A landscape with many valleys, sampled at points; each row gives a point and its height.
From any point a ball rolls to the lowest of the 3 points nearest to it. It stops when none of these is lower. Distance is the straight distance between rows; heights are no part of it.
q_288: [-23  14  -5  -4   2  -6   3  27  -3  -1 -27  -2  10  28 -18   4   0 -35
 -35   2]  (h 584)
q_811: [-23  -3  23  14   8  -2  -3  12   4  -4   2   5 -14 -12  -3   0 -10  21
   5  -3]  (h 397)
q_784: [  8 -30 -11 -16  -5  -4  -6  -3  -6 -10   6  12 -14 -20  38 -15   1   2
  24  -9]  (h 66)
q_434: [ 14   3  13  18  -3   8  11  -9  12  21   3   4   7   7 -26   6 -11  11
  12  15]  (h 154)
q_164: [ -4  13 -14 -21 -16 -19   7  17 -15   4  -2   1  12  19  -4   5 -11 -12
 -15   7]  (h 466)
q_747: [ -1  -6  41  21  20  21   0 -27  30   0   8   1   3 -21  -6   5 -21  25
   6  -3]  (h 381)
q_256: [ 10  -5  37  29  29  10 -11 -21  18  -9  -4 -13 -16 -16 -20  -5  20  -5
  11   5]  (h 290)
q_834: [  6 -16  27  13   3   4  -1 -11  22   0  15   2   0  -9   3  11  -7  16
  15   1]  (h 173)
q_132: [ -3  -6  41  38  34   4  -9  -8  10 -12   0  -7 -14 -15  -5 -11  10   8
  21 -10]  (h 380)
q_476: [ 20  16  20  36   6  25  13 -10  17  27 -13  -8   2   3 -33  -8   2   2
   7  10]  (h 245)
q_831: [ -5  -4  46  46  46  17 -13 -15  16 -12   5  -6 -15 -19 -15 -19   0   3
  20 -11]  (h 474)
q_252: [-12  25 -51 -47 -32  -5 -11   2 -22  14   9  10   3  -4  23 -10   3 -13
 -14  -6]  (h 71)
q_639: [-10  -4  16  16  -3   1  11   0  16  14   9   3  -6  -8 -15  -2 -22  15
   6   2]  (h 238)
q_227: [ 10 -25 -25 -12  -6   6 -12 -14   1  -9  15   2 -15 -23  41 -11   1  12
  20 -13]  (h 60)
q_652: [ 12 -17 -31 -34   3   1  -8  -5 -17 -15  12   5  -5  -9  37  -5  20 -11
  10 -15]  (h 108)
q_318: [ 12  17  -2   2 -20  -1  11   2   9  23   1   1  16  13 -16   7 -18   5
   6  11]  (h 171)
q_24: [-12   9 -19 -13  15   5  -6  25 -10   8 -13   5  29  25 -19  17  10 -25
 -23  11]  (h 134)
q_852: [-20  11   1  -7 -11 -14  11  20   1  11  10   0 -15   3   3  -6 -30   8
   4  -5]  (h 391)
q_324: [ 17   1 -13 -16 -27  -2   4 -14   7  10   8  11  13  -4   4  13 -18  20
  18   8]  (h 139)
q_281: [ 38 -14  -8  -2  -7   2  -9 -23  -4 -25  16   0   8   4  -1  10  23  13
   6  11]  (h 124)
q_806: [-27   7  -5 -22 -20 -33  12  13 -13   0  -8 -11 -25   8   2  -6 -17 -16
 -32  -6]  (h 523)
q_592: [ -8 -29  39  10   6  11 -15 -31  25  -7  14   9   8 -22  12   2 -29  22
  12  -2]  (h 364)
q_340: [ 24  -3 -28 -31 -29  11  -4 -14   4   9  23   8  12  -3  11   0  -1  23
  18  -3]  (h 128)
q_493: [-19   1  12  -5  13  -1  12  29  -8 -11  -8  -6 -13   6  -7   1   8 -15
 -17  -6]  (h 394)
q_739: [ -1 -17  21   3  -8   2  -6 -16  20  -1   7   9  -2 -13  -1   8 -21  25
  15   2]  (h 220)
q_952: [ 36 -15 -26 -16   3   9 -17 -17  -4 -17  14   8  15   8  13  12  21 -10
   1   0]  (h 77)
q_498: [  5 -21  33  32  28   4 -13 -19   9 -17  -2  -6 -13 -12  -6  -1   9   5
  22  -4]  (h 324)
q_500: [-15  25  15  35   8  11  21  12   8  11 -15 -14   4   4 -31 -10  -4   5
 -10   9]  (h 393)
q_95: [  3  21  -8  -3  -4  -5   0  17 -10  12  -6   9  29  34 -20   8  -9 -12
 -12  18]  (h 395)
q_553: [ 10  11 -12 -18 -11   0   1   6  -6   5  -2   6  11  10  -2  10   1   8
   8   9]  (h 230)
q_151: [-14  19   0  -2   0  -2   0  28 -11   2  -7  -2   3  20 -13  10   9 -10
 -24   8]  (h 499)
q_924: [  4  12  -8  -2   8  -4  -2   4 -10   5  -3   1  25  16 -13  17  13  -4
   3  11]  (h 178)
q_876: [ 11  29   5  29  19  29   3  13  11  21 -24 -14  16  11 -28 -14  23  -9
   3  19]  (h 291)
q_348: [-18  22  -8  -7 -15 -29  21  11 -14  11  -3 -21 -18  15  -9 -12 -32  -7
 -32   4]  (h 585)
q_259: [ 19  -8  13   5  -4   2   0 -23  18   8  11   1   4   5 -13  15   1  17
   9  12]  (h 110)
q_128: [-16   9 -16 -11   5  -6  -1  29 -14   4 -16  -4  15  15  -9  16   7 -17
 -30  -2]  (h 365)
q_320: [  1   6 -36 -36  -7  -4  -8   6 -23 -12  -3   8  24  -4  23   4   6 -23
 -21  -6]  (h 264)
q_925: [-12  -3  59  34  25  18  -4 -19  20 -17   6  -4  -2 -19   2  -7 -10  10
  11 -10]  (h 473)
q_985: [ 10 -14  -2 -13 -19  -3   2  -1   5   2  11   8  -2  -2  13   3  -9  21
  19  -1]  (h 115)
q_290: [-15 -15  -3 -15  -3 -29  -9   7 -11 -10   0   9 -18 -12  28  -4  -8  -2
  11 -10]  (h 130)
q_920: [  8  -1  17  13  10   5   1  10   7   1  -2  -1   6  -1 -20   7  17   2
   7   7]  (h 184)
q_191: [  0   0  20  12  -8   9   7  -3  15  12  -6   1   3  -2 -19   7  -9  13
   5   6]  (h 174)
q_401: [ 18 -22  14  -5 -10   1   2 -24  29   0  15   9  -3 -11   4  11 -14  29
   8   7]  (h 214)
q_181: [ 32 -25 -12  -2   7  -8 -10 -16 -10 -19  13  -3  -6   1  22  13  25   6
  15   0]  (h 72)
q_746: [  7 -14 -14 -20   4 -13  -8  10 -12 -11  -1  13   4  -1  14  11  19  -9
   2   0]  (h 122)
q_193: [ 24 -11   7  -2   3  -6   2 -23  11  -5   9   3  -4  -3   0   8   4  16
  13   1]  (h 96)
q_661: [-10  31  -6  26   0   8   9  17  -9  21 -16 -10  15  35 -32 -13  -3  -6
 -12  14]  (h 407)
q_579: [-26  -2 -10 -26 -13 -31   8  20 -15   0  -2  -1 -16   0  11  -7 -14  -8
 -17  -3]  (h 448)
q_34: [ 23 -30   5  -8 -20   9  -5 -34  24  -6   6  -3   1 -12  13  13  -9  27
   6   5]  (h 157)
q_510: [  2 -13  43  32  27  25  -8 -23  28  -4   2  -2   2 -19 -17  -5   1   8
   3  -1]  (h 437)
q_931: [  4 -36   9   0  -5   2 -12 -26  13 -25  16  11  -5 -13  30  -6  -5  16
  25 -13]  (h 75)
q_854: [  6 -11  23  17  29  -6  -9   7  -2 -10  -9  -3 -16   2  -2   6  24  -7
  12   0]  (h 235)
q_386: [-13  19   9  24  20  10  14  25  -1   3 -23 -13   0  14 -24  -5  14 -13
 -10   2]  (h 346)
q_787: [ -3  -4  34  30  28  25   2 -10  17  -1  -2  -3 -10 -14 -20 -14   5   9
   9  -5]  (h 384)
q_304: [ -4 -17  24  17  16 -10 -10  -8   4 -22   8   4 -11 -14  10   5  -3  10
  15  -3]  (h 210)
q_140: [-18   1  52  26  17  39  -1 -22  34   0   7  -1   6 -20  -9  -6 -22  19
  -1  -2]  (h 294)
q_600: [ -5  24 -47 -35 -18  -2  -9  -5 -15  14  14   8  24   4  12   2   2 -15
 -12  -1]  (h 420)
q_511: [ 13   1   4  -2 -20  -4   8   0   5  13   6   7   8   2   1   8 -15  13
  12   1]  (h 126)
q_124: [ -7  35  -2  28  15  13   7  17  -4  28 -23 -16  20  28 -35  -5  20 -11
  -8  16]  (h 332)
q_675: [ 40 -19   0   2 -19  -1  -5 -29   9 -15  18  -3   2  -3   1  12   7  14
   8  13]  (h 116)
q_941: [-20 -12  -7 -12 -17  -8   0  11  -5  -5   8  11 -17 -13  22 -12 -21  10
  13  -5]  (h 127)
q_598: [  3  10 -30 -16   0  -7   0  17 -13   6   1   9  21  16  -1   1   6   1
  -5   7]  (h 254)
q_668: [ -6 -18  30  24  17   0 -11 -24  21  -7  14   2  -3 -10  10   4 -14  19
  17 -10]  (h 259)
q_300: [  9 -42 -11 -11   4  -1  -6 -20 -10 -21   7   1 -21 -15  49  -4  -2   4
  20 -11]  (h 73)
q_494: [ -3  -3  27  23   3   5   8  -9  17   6   4   2   7 -15 -14   8 -19  24
   0   5]  (h 241)
q_92: [-12  29 -45 -27 -21 -18  -2   0 -28  16   6   9  30  14  -5  -1 -14 -17
 -14   9]  (h 396)
q_327: [ -6  17 -15 -13   1  -7  -3  13 -14  12  -2   7  32  32 -24  16   6 -16
 -11   8]  (h 316)
q_152: [-23   6   3   6  19   0  20  30  -4 -12 -26 -26   3  25 -20  -4   4 -38
 -53  -7]  (h 423)
q_334: [-11  26 -16  17  11   4  -1  15  -9  18 -18   4  31  32 -27   6   5 -22
 -16  18]  (h 545)
q_372: [-10   2   2  -7  13  -8   0  21  -8  -2  -6   2  -3   8  -2   9   3  -7
  -2   1]  (h 298)
q_789: [ 29 -22 -21 -13  -7  -1 -12 -15  -6 -14  12   3  -4  -1  37   2  17   0
  15  -7]  (h 70)
q_211: [ -5  25  -1   8  -3  -6   5  24 -11  20 -13   0  13  25 -27   4  -3  -5
 -13  21]  (h 482)
q_846: [-15  27   0  24   6   7  18  25  -8  18 -20 -21   5  32 -29 -14  -2 -11
 -28   7]  (h 311)
q_302: [ 20 -24 -12  -7  -7  -6 -13 -23   0 -20  12   3 -12  -6  30  -2  -4  15
  22  -8]  (h 65)
q_595: [-14  27  -2  29 -11   5  30  23  -8  16 -14 -10   0  25 -31 -19 -16  -2
 -17   5]  (h 152)
q_84: [  5 -25  42  26  31   5  -8 -20  15 -14   7   3 -13 -11  -4   5   2  14
  13  -2]  (h 350)
q_214: [  5  -4   4  -9   9  -6   0   4  -7  -2   4  10 -11   1   9  10   9   8
  11   3]  (h 176)
q_371: [ -8  10 -16 -16 -25 -21   9   8  -9  13   6   8  -9   1   9   1 -13   7
   5   4]  (h 217)
q_406: [-16 -10 -26 -24 -23  -3  -6  -6 -14  -5   5  11 -23 -19  50 -24  -4 -11
  16  -9]  (h 185)
q_150: [  9  13 -23 -26 -36  -9   4   6  -7  16   5   9  13   3   9   0 -13   3
   6  -4]  (h 289)
q_656: [ -1   5  15  18  29  15   0  16   3   9 -14 -12  -5  12 -23  -2  30  -8
   1   7]  (h 263)
q_705: [ -6 -21 -12 -23 -12  -4 -13  -4  -1 -10  11  15 -22 -16  31  -9 -20  10
  18 -18]  (h 94)
q_432: [-20  14  27  31  19  11  11  15   4  -1 -10 -12 -13  -5 -20 -13   2   4
  -7 -11]  (h 508)
q_384: [ -1  -7 -10 -18 -17 -13   4   6   2   8  10  11   0  -4  20   4 -13  10
  15 -10]  (h 125)
q_479: [-23  -6   3 -16   0 -25  12  26 -12 -11 -11   3 -11   0  19   8  -7 -20
 -16 -10]  (h 323)
q_975: [ 23   6  26  37   6  30   3 -28  39  14 -13 -18   2 -10 -30 -13   8  -4
  -4  12]  (h 271)
q_990: [  4 -22 -12 -20 -13  -5  -9 -13   7  -2   4  12  -6 -13  13  -7 -24  23
  23 -14]  (h 103)
q_106: [-15  18   1  -3 -11 -16  16  18  -5  13   2  -5  -1  13 -13  -2 -11   0
 -14   5]  (h 510)
q_855: [ -6 -15 -32 -18 -26  -3 -12  -4  -5   2   8  10 -27 -24  37 -26 -16   4
  25 -15]  (h 97)
q_74: [-13  17  -1  15  13   1   9  27 -11   5 -17  -9   8  25 -20  -3  11 -11
 -18   6]  (h 408)
q_841: [-13  22 -44 -39 -28  -2  -2   2 -24  -2   4   6   5  -6  24  -1   6 -38
 -15 -15]  (h 500)
q_231: [ 29 -19   2  12  10  -3 -17 -24   6 -11   2  -7   3   5  -9  11  33   5
   7   7]  (h 265)
q_567: [-12   6  22   2  -5  -9   8  14   7   5  -2   3  -7  -5  -1   0 -22  14
   7  -3]  (h 321)
q_258: [ 23  -8  36  38  17  20  -2 -31  29  -7  -3 -10  -8 -13 -22   1  12   9
  -8  13]  (h 475)
q_445: [  5  31   4  23  22  22  -3   6   3  19 -20 -16  24  16 -28   6  23  -4
  -1  17]  (h 303)
q_129: [ 49 -17 -27 -13 -14   2 -14 -28  -4 -20  21  -1   4   7  25   7  22   8
   7  -4]  (h 74)
q_43: [ 40  -1  28  38  23  28 -18 -32  28   5 -16 -18 -16  -3 -28 -10  26  -1
  -4   7]  (h 484)
q_864: [  1 -25   8  -3  17 -12  -4   2 -13 -12  -3   3 -11   6  17   7  15  -9
  19   3]  (h 202)
q_908: [-10  -5  38  41  38  17  -8  -2  15 -15  -2  -5  -9 -16 -12 -24   5  -4
  12 -10]  (h 449)
q_83: [ 37 -25 -16  -8  -7  -4  -4 -20  -4 -20  14   3  -5  -3  27   5   9  16
  14  -3]  (h 68)
q_620: [-15 -24   8  -2  13 -17  -5   5  -2 -11  -1   6 -18 -13  31  -2  -4  -2
  12  -7]  (h 183)
q_617: [-13  16 -42 -43 -15  -9  -2  10 -23  -1   0   7  22   2   7  13   0 -28
 -31  -8]  (h 454)
q_10: [  2  15 -33 -34 -20 -17  -5   5 -14   8   7  12  -7  -6  25  -5  -4  -3
   1 -13]  (h 348)
q_184: [ 14 -28  20  14   9  -2 -13 -19  10 -15   6   5  -9  -8  16   9  -1  16
  19  -7]  (h 226)
q_723: [ 20   5  16  21  -1  14  -2 -11  17   4  -1   1   5   5 -27  14   6   6
  13  10]  (h 131)
q_969: [ -4 -36   5  -2  19 -19 -11   3 -18 -21  -2  16 -15 -11  34   3   6  -4
  18  -8]  (h 211)
q_111: [ -8   4  33  35  15  30   5 -14  25   7  -2  -8 -14 -19 -26  -7  -6  11
   1   3]  (h 320)
q_720: [ -3  18 -29 -28 -17 -17   6  17 -13  15  -5   2  17  12  -1   5  -8 -10
 -10   7]  (h 344)
q_849: [ 29 -12 -19 -19  -4   2  -6 -10  -1  -5  21   1  14   3   7  17  12   9
   7   6]  (h 79)
q_637: [ -8 -32  13  -5  -6   6 -20 -27  21 -15   6  10   2 -24  34  -4 -32  18
  26 -19]  (h 111)
q_790: [ 14  -5  22  15  21   2 -10   4   4  -2  -4 -13  -8   6 -23   1  29  -2
   8   1]  (h 212)
q_813: [ -4  -4  33  28  18  14   0  -3  11   6   1   2  -6 -10 -17  -3  -6  14
   6  -2]  (h 431)
q_755: [-20  -7  50  24  12  20   6  -1  25 -10  10   5   6 -16  -2 -12 -23  24
   5  -6]  (h 113)
q_904: [32 -7 -5 -3  1 -6 -3 -3 -6 -6  3  5  7 -1  1 14  8 12 13  3]  (h 88)
q_737: [ -4   3 -26 -31   8  -2  -2  16 -22  -9   5   7  16   5   9  17  13 -26
 -12  -5]  (h 229)
q_204: [  1  17   5   8  -8   0  16  11   3  22  -5   0   5  10 -27   6  -9  13
   3  14]  (h 231)
q_440: [ 18   2 -11 -18   6  -9 -11   0 -10   0   7   3   6   7  -6  14  25   2
   2   8]  (h 87)
q_728: [  7   1  26  24   0  21  21 -11  23  16  -1   3   2  -3 -25   2 -17   8
   1  10]  (h 196)
q_994: [ 20 -24  -3 -23 -25  -3 -13 -15   4   1  19   4 -14 -21  23   1 -14  17
  24 -12]  (h 112)
q_198: [  0  28 -52 -43 -38   7   3  -8 -20  27  15  15  17   2  22 -13 -13  -9
  -3   2]  (h 434)
q_353: [11  5 -1 -5 -2 -4  3 15 -6  8  6  3  3  9 -6 10  7  8  5  2]  (h 207)
q_55: [-18 -13  -1 -21   5 -22   1  15 -14 -12  -9   0 -12  -5  26  10   0  -8
  -5  -4]  (h 232)
q_870: [  5  40  -3  34   5  14  19  13   0  29 -16  -7  22  22 -25  -8  -2   2
  -6  18]  (h 469)
q_772: [  8  10  16  33  11  19  11   0  16  12 -15 -13  -4  -1 -26  -1   5   5
   1   6]  (h 256)
q_565: [-18   7  25  23   2   4  12  19  -1   7   3   2 -11   0 -17  -3 -20  16
   0 -12]  (h 465)
q_629: [ 35 -31 -20 -17 -33  13  -4 -36  18  -4  17  -1   3 -18  24   3 -16  22
  14  -3]  (h 145)
q_427: [-11   6  12  18  26   0   2  23   4 -13 -15   0 -11  11  -8   0  16  -4
   0   4]  (h 511)
q_938: [-15  27  15  21   4  10  26  20 -10  15 -16 -15 -22  10 -23 -19 -15  -3
 -27  -1]  (h 296)
q_804: [  5  -9 -13 -18  -1  -9  -4   9 -14   0  -2   7 -11  -6  11   5   6   2
  10   1]  (h 155)
q_758: [ 21  -8  34  42  28  33  -9 -23  32   2  -4 -13  -6 -20 -30 -24  14   0
   6  -3]  (h 480)
q_960: [  5  22  -4   4 -18  -1   8   8   1  15   1  -1  12  16  -9  12 -10  11
   2  17]  (h 197)
q_730: [ 21   7 -47 -34 -15   7  -2  -9 -15   3  12  13  19  -5   9  -5  -8   8
   8   5]  (h 341)
q_911: [-20  24 -29 -28 -30 -22   6   3 -24  11  -6  -1 -25   2  16 -15 -15 -15
 -20  -9]  (h 673)
q_146: [-16  20 -37 -26  -7 -11  -3  18 -22   1  -5   6  27  23 -16  11   3 -25
 -23   5]  (h 595)
q_448: [  6  10 -37 -31   4  -1 -12   0 -24  -6   8  13  25   8   0   8  14 -12
 -12  -3]  (h 286)
q_309: [ 17   5  -8   1 -14  -4   0  -2   4  18  10   9  14   6  -9  13  -8  15
  10  25]  (h 144)
q_21: [ -5  25 -35 -21 -24 -15   3   8 -16  22   9   9  22   9   6  -2 -19  -4
  -5   7]  (h 147)
q_107: [ -6  -1   3  -2  -4 -14  -3  14  -4  -1   4   9 -15  -4   7   6  -9   9
   1   2]  (h 213)
q_927: [-22  -2  21  10  14 -17   3  21   1  -7   1   0 -20  -7   4  -9  -9   3
  -7  -6]  (h 455)
q_778: [-30  11 -15 -16 -21 -33   2   7  -8   8  -9  -5 -28  -5   4 -12 -33   2
 -17 -13]  (h 583)
q_45: [-14 -17   7  -9  -5  -8  -7  -8   3  -5  13  12 -11 -14  29 -18 -25  16
  21  -9]  (h 114)
q_398: [ -6 -24 -19 -15 -11   0 -16 -21  -2  -8   7   7 -23 -19  45 -23  -6   9
  28 -16]  (h 69)
q_33: [-26  22   3  15   6  -6  26  20 -11   2 -16 -21 -20  23 -22 -18 -23  -5
 -39   0]  (h 337)
q_69: [ 42 -10  12  27   9   2 -23 -29  16 -15   8 -13   1  11 -24   6  29   4
  -1  16]  (h 267)
q_271: [-11 -16  19   4  11  -7 -13  -6   9  -5  16  15 -11 -18  18  -3 -23  18
  14 -13]  (h 153)
q_347: [ 12   8 -48 -33  -3   5  -5  -5 -19   5  17  13  20   6  16  10   7  -6
  -4  -1]  (h 318)
q_314: [  4   1  40  35  22  39  11 -39  33  10  -3  -4  -1 -22 -26  -3 -14   8
  -6   5]  (h 409)
q_223: [-29   1  23  12  17   1  11  32  -2  -6 -21 -19  -8  18 -16  -6  16 -24
 -34  -7]  (h 379)
q_520: [ -7   2 -10 -26  -6 -17  -4  18 -24 -15  -1   7   2   4  13  11   1 -17
  -8  -6]  (h 352)
q_172: [ 15  10   5  13  10   3   7   5   8  11  -5   1  12  13 -28  10  11   5
   3  16]  (h 151)
q_619: [ 37 -16 -26 -15 -26   7  -1 -23   8  -2  22   0  10 -10  18   6   0  16
  11   1]  (h 129)
q_369: [-19  13 -37 -33 -23 -30   5   9 -16   0   0  -4 -10   0  18  -2  -6 -17
 -18  -5]  (h 599)
q_587: [ 24  10  27  42   6  27   9 -29  33  19  -4 -12   5  -9 -36  -6   6  -3
  -3  15]  (h 266)
q_325: [-11   1  -2 -19   8  -7   0  20 -12  -5 -12   0   8  10  -2  18  22 -24
 -26  -1]  (h 468)
q_410: [-18  -6 -22 -36 -11 -19  10   9 -18 -16 -12  -3  -3 -10  36   2   7 -38
 -23 -20]  (h 551)
q_698: [  5 -19  13   1  13  -9   3   5   8  -7   6   3 -19  -7  10   4  -2   8
  17  -5]  (h 191)
q_317: [  2   3 -16 -15  11  -7  -8   9 -11  -8  -3   5  22  17  -2  16  17 -13
 -13   2]  (h 133)
q_149: [  3  15  13  11  16   8   3  19  -7   3 -20 -13   0   5 -25   5  11  -5
  -8   8]  (h 304)
q_210: [ 12  21  21  29  -9  10  23   0  23  21  -4  -7   9   9 -29  -1 -17  11
  11  15]  (h 205)
q_872: [-25  12   0  -1   3 -23  16  24 -13   3 -15 -14  -2  21  -8   3  -7 -14
 -29   1]  (h 594)
q_828: [ -1   6  38  34   2  33  16 -21  29  21  -5  -8   4 -14 -28  -8  -7  12
   5   9]  (h 250)
q_80: [-12 -23 -18 -22   0  -6  -4  -3 -26 -19   0  12  -4 -16  51   4  12 -26
  12  -8]  (h 676)
q_866: [-23  14  -9 -19  -7 -18   6  23 -16   9 -18  -4  -6  16  -3   5  -6 -14
 -32  -2]  (h 573)
q_645: [ 16 -22  28  31  -4  10   7 -29  27 -11  18  -2  -4  -9  -6  17  -7  18
  10  10]  (h 262)
q_481: [ 15  -7 -20 -22  -3  -1  -5  -7 -10  -6  18   2  17   2   1  14  13  12
  10   8]  (h 81)
q_647: [-15  23  -7  20  12  12   4  27  -7  15 -37 -25  10  34 -25 -10  17 -17
 -27   6]  (h 386)
q_38: [-20   4 -20 -25 -13 -25   7  18 -15 -18 -14 -10   8   7  10  12  -3 -40
 -34  -5]  (h 550)
q_530: [-17  10 -50 -34 -10  -4  -8  -2 -21   1   4  19  29   3   9  10   3 -27
 -30  -8]  (h 525)
q_693: [-10   1 -41 -31 -14 -10   0   9 -17 -18  -6   1  16 -17  28  -2  12 -35
 -31 -20]  (h 451)
q_566: [ 14  18  15  33  12  25  -2 -13  15  11 -14  -9  -3  -4 -33  -9  19   2
   7  10]  (h 227)
q_858: [-15  14  16  12   3  -7  15  26  -4   2 -11 -12  -4  16 -17  -5  -8  14
  -6   4]  (h 404)
q_185: [ -9 -23 -28 -25  -9  -1  -1   4 -21 -11  -1   2 -15 -16  49 -12  16 -28
   5 -19]  (h 660)
q_906: [  9  -6 -31 -37 -11  -3  -8  -5  -3  -7  10  -2   2  -9  32   3   5   1
  10  -7]  (h 93)
q_745: [ 14 -16   5   8  14 -10 -11   0  -5 -11  -2   1  -2   8  -6   6  27  -1
   7   3]  (h 258)
q_160: [  1  13  31  41  14  21   8  -8  16  11  -6  -6  -2 -10 -25 -11   1  11
   2   7]  (h 317)
q_330: [ 10  -8  19   4  -2  -1  -1  -3  12   2  14   1   0  -1 -12  13  -2  11
  12   3]  (h 132)
q_32: [  1  -1  24  26  28  19  -4   7   8   0  -6  -3 -12   0 -19   1  18  -2
   5   4]  (h 233)
q_333: [ 10  21  17  36   8  16  10  -2  18  28  -8 -13  14   9 -38 -13  13  -2
  10  25]  (h 269)
q_744: [-13   1  -9 -14 -10 -22   6  22 -14  -2  -4  -6  -2   7   8   7   1 -14
 -16  -3]  (h 450)
q_810: [-11   3 -39 -42 -16  -7   2  16 -19   0   2  11   6  -9  30  -2   4 -32
 -16 -19]  (h 581)
q_323: [ -9   3 -13 -23 -14 -13   1  10  -2   6  -4   7 -14 -10  23 -10 -11   1
  14 -12]  (h 159)
q_177: [ 17 -12 -27 -31 -26   6   3 -15  -1   5  12   8  -5 -10  25  -1  -8  20
  21  -4]  (h 120)
q_490: [ -6 -19 -14 -16 -10 -13   0   0  -9  -1   5   9 -16  -9  33  -3  -3   7
  19  -7]  (h 78)
q_265: [-22   4  39  31  11  10   9   7  17  -3   5  -1 -10  -6 -17 -17 -12  14
   9 -10]  (h 412)
q_632: [ 22 -24  21  25  15  -4 -19 -25  12 -25   9  -4  -8  -3   4   3  28   6
  13   5]  (h 278)
q_280: [-12   8  20  17  12  -1   8  20  -3   1   2  -1  -8   7 -18   0   0  11
  -1   1]  (h 464)
q_575: [-12  27 -14   1   6   3  -2  15 -15  21 -12  -5  23  28 -29   2   1 -16
 -14  10]  (h 471)
q_205: [ 26 -33   0  -1 -18   6  -6 -32  11 -20  18   9  -5 -10  15   5  -4  24
  17  -4]  (h 118)
q_62: [-27  13  38  35  12  26   9   3  15  -3   7   2  -2 -10  -3 -21 -31  17
  -4 -13]  (h 306)
q_237: [ 11  -3 -17 -16   8  -6 -14   7 -15 -13   1   1  18   9   2  16  20  -9
   1   2]  (h 95)
q_890: [ 25 -25   0  -6 -10   6   3 -27   8  -3  14  -2  -7  -4  15  11   1  18
  14   1]  (h 104)
q_145: [ 22  -4 -31 -20  -6   5  -9 -11 -13  -8  13  10  11  -5  21   5   8   7
   7   2]  (h 83)
q_315: [-22  -2  29  27  28  16   5  15  -4 -10  -9  -4 -23  -4  -8  -8  10  -3
   1  -5]  (h 527)
q_368: [-31  11   2  15  12   0  16  29 -14  -1 -17 -23 -16  13 -25 -13  -2 -16
 -35  -3]  (h 349)
q_119: [ 25 -13  29  29  21   3 -13 -20  18 -10   4  -5  -6  -8 -13   1  29  -1
  13   4]  (h 272)
q_522: [  5  25   2  22  22  18  -8  12   6  16 -30 -13  18  21 -28   0  30 -13
  -8  16]  (h 305)
q_405: [-15  21   6  22  -3   4  18  27   0   5 -14 -10   4  17 -30 -11  -3   3
 -10   6]  (h 309)
q_142: [  5 -34   7  12  11 -14 -12 -21  -5 -24  12   4 -15  -6  34   1   2  10
  26   2]  (h 234)
q_287: [ 16  -4 -21 -19 -11  -4  -2 -11  -8  -1   5   7  12  -4   6  11   2  15
  15   2]  (h 84)
q_29: [-32  24 -42 -37 -48 -15  -4 -12 -14   9  -3 -14 -30  -5  23 -25  -2 -23
 -15 -13]  (h 765)
q_706: [  6  -8 -30 -36  -5  -3  -4   2 -18  -7   9  12   7  -9  26  -3  13 -11
 -11  -6]  (h 141)
q_718: [-25   8 -39 -47 -34 -15   5   3 -12  -9   0  -5  -8 -18  29  -6   6 -39
 -31 -24]  (h 621)
q_508: [-10   0  40  31  15  31   9 -21  26   4   4  10   9 -18 -19  -9 -17  16
  -4   5]  (h 359)
q_523: [-15   2 -20 -29 -20 -25   0   9  -8   5  -5   4 -16 -15  22 -10  -6  -1
  -1  -7]  (h 277)
q_236: [-26   5   5  -8   3 -19   7  26 -12 -10 -16 -12   9   9  -8   4  -7 -30
 -38 -13]  (h 628)
q_692: [-21   4  43  34  13  14   0 -13  22 -10  11   1  -2 -21 -12 -13 -17  21
   7 -11]  (h 322)
q_879: [ -1  24 -19 -15 -15 -15   0  13 -20   6  -5   1   9  28  -5   0 -20 -18
 -24   5]  (h 597)
q_350: [ -9  -7 -35 -33 -18  -1  -1   4 -19  -9  -1  10  -1 -11  47  -5   8 -23
  -2 -18]  (h 638)
q_882: [ 28  -5  16  23  13   2  -8 -22  18 -11   3 -10   1   0 -20  10  27   6
   5   8]  (h 268)
q_194: [ 19  10  17  20  19  10 -15  -7  15   9 -16 -13  -4   5 -26  -2  30   1
   5  12]  (h 219)
q_78: [-15 -15  27   2  -4  -4  -5  -4  17  -5   7  14  -5 -19   4  -5 -34  25
  19  -7]  (h 216)
q_27: [-22  15 -18 -19  -3  -9  -4  19 -18  -7 -16   0  26  21 -13  12   1 -40
 -36   1]  (h 503)
q_501: [-22   3 -34 -33 -39 -13  -7  -2 -12   2   0   0 -25 -14  27 -18 -11  -2
   2 -13]  (h 419)
q_117: [ 17 -11 -17 -31   0  -5  -1  -3 -16 -10   5   8   5   2  25   9  19  -7
  10  -4]  (h 121)

For each start below, name the point where the ball stops.
q_924: q_849
q_746: q_849
q_369: q_227
q_80: q_849
q_325: q_849
q_969: q_227
